The views of a scene show one set of named points, each view turned or mirrored, and shifted as a whole, with a little noise and some points left out.
(in the rows, 128 means zero)

Scene 1
View 1
z_251: [129 121 141  82 168 173 158 133 119  84 189 105 141 148 150 153 131 104
 141 119  62 149 127 114 150]
z_882: [132 125 138  56 167 165 185 139 124 115 189 129 102 172 189 174 198  64
  94  85  57 134 158 146 124]
z_687: [140 107 131 108 171 138 166 143 159  95 176 119 144 170 147 172 160 128
 111  93  72 139 143 122 146]
z_455: [129 139 156  39 169 175 171 140  96 106 184 129 102 177 182 148 143  43
 119 101  78 131 147 143 131]
z_646: [135 126 143  93 177 156 149 146 120  92 164 122 153 171 139 153 101 112
 150 121  91 137 118 110 151]
z_43: [145 106 135 133 162 143 127 133 138  79 168 120 179 161 128 165 103 168
 135 115  92 141 120 106 151]
z_105: [119 139 132  82 179 182 144 156 102  95 193 113 146 150 135 161 110 115
 161 127  51 142  97 123 182]
z_310: [133 114 143  94 172 184 191  93  88  83 158 131  63 156 154 132 141  66
 106  83 109 145 175 116 128]
z_632: [138 109 123 104 190 140 190 144 170  97 155 109 148 166 129 168 161 112
 137 114  73 149 141  90 143]
z_787: [133 114 110 135 185 153 174 135 132 104 154 133 122 163 115 174 144 141
 128 100  81 138 128 111 171]
z_64: [131 136 125  96 168 164 146 155 115 110 186 126 154 162 143 180 139 137
 135 116  59 134 106 132 165]
z_553: [145  88 129 124 158 125 150 139 196  82 204 100 170 155 152 184 190 160
  98  82  46 150 153 131 142]
z_960: [147 103 136 125 160 139 140 136 153  82 173 115 181 164 140 167 130 156
 126 111  84 142 129 107 138]
z_170: [128 137 125  95 162 186 164 124  59 116 168 153  97 166 154 168 141 105
 113  99  87 124 132 137 147]
z_928: [137 127 108 105 163 173 179 131 111 111 152 118 197 140 133 185 164 152
 157 152  53 152 108  65 125]
z_918: [117 118 133  83 176 176 164 140 124  98 222 118  71 155 165 165 176  87
  94  63  37 140 149 174 183]
z_514: [148 116 137 118 173 148 170 115 105 100 128 151 114 184 140 152 120 107
 113  96 135 129 153 107 121]
z_636: [132 127 147  63 165 171 149 145 126  82 192  91 186 144 155 153 127 107
 161 146  49 154 111  98 137]
View 2
z_918: [ 78 140 110  92 202 126 118  83 159  93 151  91  86 136 102 152 150 213
 130 134 187  89 170 157 146]
z_310: [ 87 113  71  84 176 177 130  68 168  92 130 142 110  95 139 175 137 174
 173 131 176 144 142  93 147]
z_105: [117 154 139 154 161 118 175 146 163  93 126 106 130 141 120 140 162 154
 164 166 168 141 162 162 112]
z_170: [ 99 154 112 124 155 151 139  67 153  92 105 122 118 146 126 164 147 177
 154 154 174 163 151 131 166]
z_455: [ 81 160  91  91 203 134 132  94 136  94 138 145  94 115 122 146 183 152
 145 150 191 155 171 112 146]
z_251: [105 145 118 121 177 132 162 129 153  94 131 110 133 116 144 144 158 150
 175 160 180 114 145 136 122]
z_64: [124 163 142 134 151 114 148 119 137  94 118 103 139 151 133 142 154 164
 163 174 168 119 146 170 132]
z_636: [116 163 132 133 185 122 180 162 135  96 129 109 155 110 151 127 170 123
 183 178 184 118 151 138 106]
z_882: [ 90 167 101  67 215 136 108  76 104  93 140 121 112 115 117 141 155 174
 138 153 194 109 167 123 161]
z_787: [143 127 126 112 129 136 124  98 143  92 125 116 147 139 132 161 119 179
 180 155 142 114 124 163 122]
z_646: [124 140 116 126 146 117 153 132 147  96 124 135 129 131 150 148 170 138
 182 167 159 138 130 147 111]
z_928: [154 173 155 132 150 151 167 134 104  92 104 104 204 120 148 135 116 135
 194 191 161 124 136 143 127]
z_514: [121 132  91  95 132 145 114  76 133  96 114 155 130 126 164 169 152 147
 186 159 155 149 112 118 144]
z_687: [124 140 121  89 159 116 114 104 124  98 136 110 138 128 150 146 149 164
 174 163 166  80 122 159 127]
z_553: [122 144 136  81 171 104 110 108 111 101 143  75 156 129 164 137 144 174
 176 171 177  16 104 177 126]
z_632: [146 135 118  85 162 130 119 125 111  90 146 128 158 104 141 143 129 150
 187 162 148  96 130 151 102]
View 3
z_310: [116 192 109  82 130 117 133 104 209  89 152 161  62 121  73  98 148 126
 158 118 151 115 133 106 128]
z_64: [131 112 169 136 151 100 141 156 132 123 140 138 118  78  85  94 162 120
 114 134 141 102 121 165 135]
z_787: [147 122 124 112 120  89 136 132 149 130 124 137 107  73  60  96 149 118
 113 131 127 144 128 155 152]
z_928: [134  74 145 134 111 131 202 162 128 112 148 125 127 112  69 104 154 148
  62 134 129 122 131 151 127]
z_553: [146  86 150 105 168  83 155 120 169 103 131  77 131  48 114 151 149 122
 103 164 151 131  75 138 190]
z_105: [127 107 176 143 155 124 129 169 143 119 139 144 104 101  67  99 179 106
 125 120 120  87 136 177 119]
z_632: [144  85 128 112 126  99 155 122 151  96 146 104  92 105  66 133 136 138
 124 129 129 142 118 153 166]
z_251: [121 118 162 122 154 126 146 142 169  96 149 128  99 109  76 120 167 118
 130 126 130  95 124 146 131]
z_514: [130 155 143 104 116  90 140 102 143 112 158 151  97 107  56  85 121 147
 137 111 137 136 127  99 144]
z_455: [104 160 153 117 165 105 129 127 165  74 176 152  58 131  99  96 143 135
 176 113 176  76 125 142 121]
z_636: [119  83 187 139 155 140 161 156 153  90 159 113 109 127  71 131 164 129
 116 122 119  83 120 149 124]
z_646: [130 116 181 132 140 108 132 134 138 114 153 133 109 108  50 107 148 127
 135 109 117 106 129 137 135]
z_43: [144 108 190 124 139 105 141 128 140 136 134 117 151  70  48 111 155 120
 100 129 100 127 109 113 155]
z_960: [140  99 178 120 143 102 151 124 146 118 140 105 140  77  65 124 147 129
 103 135 116 126 104 116 162]
z_882: [113 149 122 104 166  90 150 123 171  70 169 136  62 104 133 106 141 140
 155 141 205  92 106 153 145]
View 4
z_553: [ 60 142 179 127 142  93 139 125  84 109 166  83 172 184 156  83 135  93
  93 119  88  92 145 121 119]
z_882: [ 95 127 116  57 103 125 158 106  82 124 165  53 141 184 172 123 119  87
 169 105 133  77  58 111 137]
z_928: [140 122 145 122 146 165 106  98 117 129 129  91 168 195  96 122 150 107
 140  89  45 122 121 179 141]
z_636: [ 92 126 149 106 140 157 164  99 107 145  93 105 129 182 132 142 110 115
 147  80  62 129 124 163 142]
z_687: [ 95 131 154 107 129 122 140 118  93 127 160  76 147 173 156 102 138  95
 120 118  96 100 107 129 116]
z_251: [109 116 144 102 126 143 156 119 112 129 117  95 109 167 151 133 116 105
 144  93  87 116 112 141 137]
z_787: [140 113 152 122 120 156 112 132 123 120 161  79 112 154 137 106 167  79
 115 123 102 121 122 133 119]
z_105: [101 103 151 110 131 191 155 133 123 133 107  96  92 177 130 145 138  95
 159  96  92 127 139 138 154]
z_918: [ 84 109 140  77  89 127 165 145 102  93 160  60  96 181 185 122 123  74
 157 102 158  76 111  88 155]
z_64: [ 98 109 152 114 140 176 137 136 107 133 139  85 122 182 129 125 153  99
 155 114  92 111 131 129 139]
z_960: [ 98 122 165 136 156 133 133 131 101 140 137 104 141 159 143 105 141 110
 109 122  62 121 127 140 105]
z_632: [113 147 154 108 117 134 135  88 115 138 146  77 138 162 137 107 144  78
  99 106  91 131 107 154 111]
z_455: [106 116 109  57 106 154 175 114  95 151 132  72 100 161 174 146 109  99
 185 103 122 100  50 119 134]
z_514: [158 109 122 100 129 148 122 126 104 156 155  90 114 125 161 115 146 107
 135 137  89 119  57 134  88]
z_43: [111 107 168 146 161 149 127 148 106 141 129 115 122 149 142 109 147 117
 109 128  54 130 141 139 102]
z_170: [149  83 115  88 120 168 129 154 107 123 156  79 101 158 159 136 144 102
 183 119 112  95  77 115 134]
z_646: [114 116 148 112 139 171 151 124 113 159 118  99  99 147 141 131 138 107
 138 116  81 134 109 141 114]
View 5
z_646: [106 170 164 147 117 104  84 164 109 126 120 123 128 129 133 112 133 143
 125 113 101 138 104 116 111]
z_918: [ 61 161 130 213  86 140  68 144 133 136 118 143 149 167 126  96 161 149
 145 148 178 130 131 139 214]
z_553: [ 68 165 146 181 123 183  89 145  89  80  70 182 130 136 151  90 104 120
  83 133 127 111 147 185 152]
z_310: [ 79 135 130 194  76  74 122 155 102 124 106  83 175 149 130 105 104 176
 186 134 121 141 120 109 194]
z_632: [ 95 137 192 184 125 139 104 163  92 110  91 149 159 121 162 116  96 124
 117 125 113 129 117 125 133]
z_105: [ 96 165 155 145 124  98  48 153 126 131 137 142 131 143 133 133 162 133
 127 115 145 145  96 131 108]
z_787: [ 65 175 162 185 119 118  71 175 133 109  99 147 149 119 150 107  87 129
 148 125 126 149 123 122 124]
z_251: [ 99 144 148 156 113 103  85 146  98 119 118 131 144 145 137 124 144 142
 126 121 132 131 107 143 138]
z_960: [ 87 176 151 148 126 130  88 157  93  89  90 150 123 122 140 100 100 132
 103 112  95 128 124 156 109]
z_170: [ 61 170 134 162  94  82  78 147 142 153 113 105 146 170 108 114 115 147
 173 137 130 141 135 114 146]
z_455: [105 132 159 178  83 111 109 132 109 177 126  96 149 181 109 112 171 158
 146 144 133 118 123 100 199]
z_687: [ 79 165 161 180 115 149  93 155 103 112  90 149 137 136 141  98 106 131
 116 129 116 124 135 142 150]
z_928: [ 76 125 180 131 148  96  81 138 104 122  93 146 158 148 145 157  83 102
 116 115 120 132 123 151  67]
z_43: [ 87 191 133 137 124 106  72 169 105  84 101 141 121 115 137 104 104 140
 118 104  99 140 115 152  90]
z_882: [ 76 128 160 192  90 140 110 124 110 167  96 122 156 190 114 109 137 138
 135 152 142 109 150 125 202]
z_514: [ 83 169 159 164 100  96 118 168 109 134  94  96 144 137 124  95  79 154
 159 126  79 136 134 101 137]

In a view up to two points have been moved. Name them for each view, in the order of its rows, or write none.
view 1: z_514
view 2: none
view 3: none
view 4: z_687
view 5: z_455, z_43
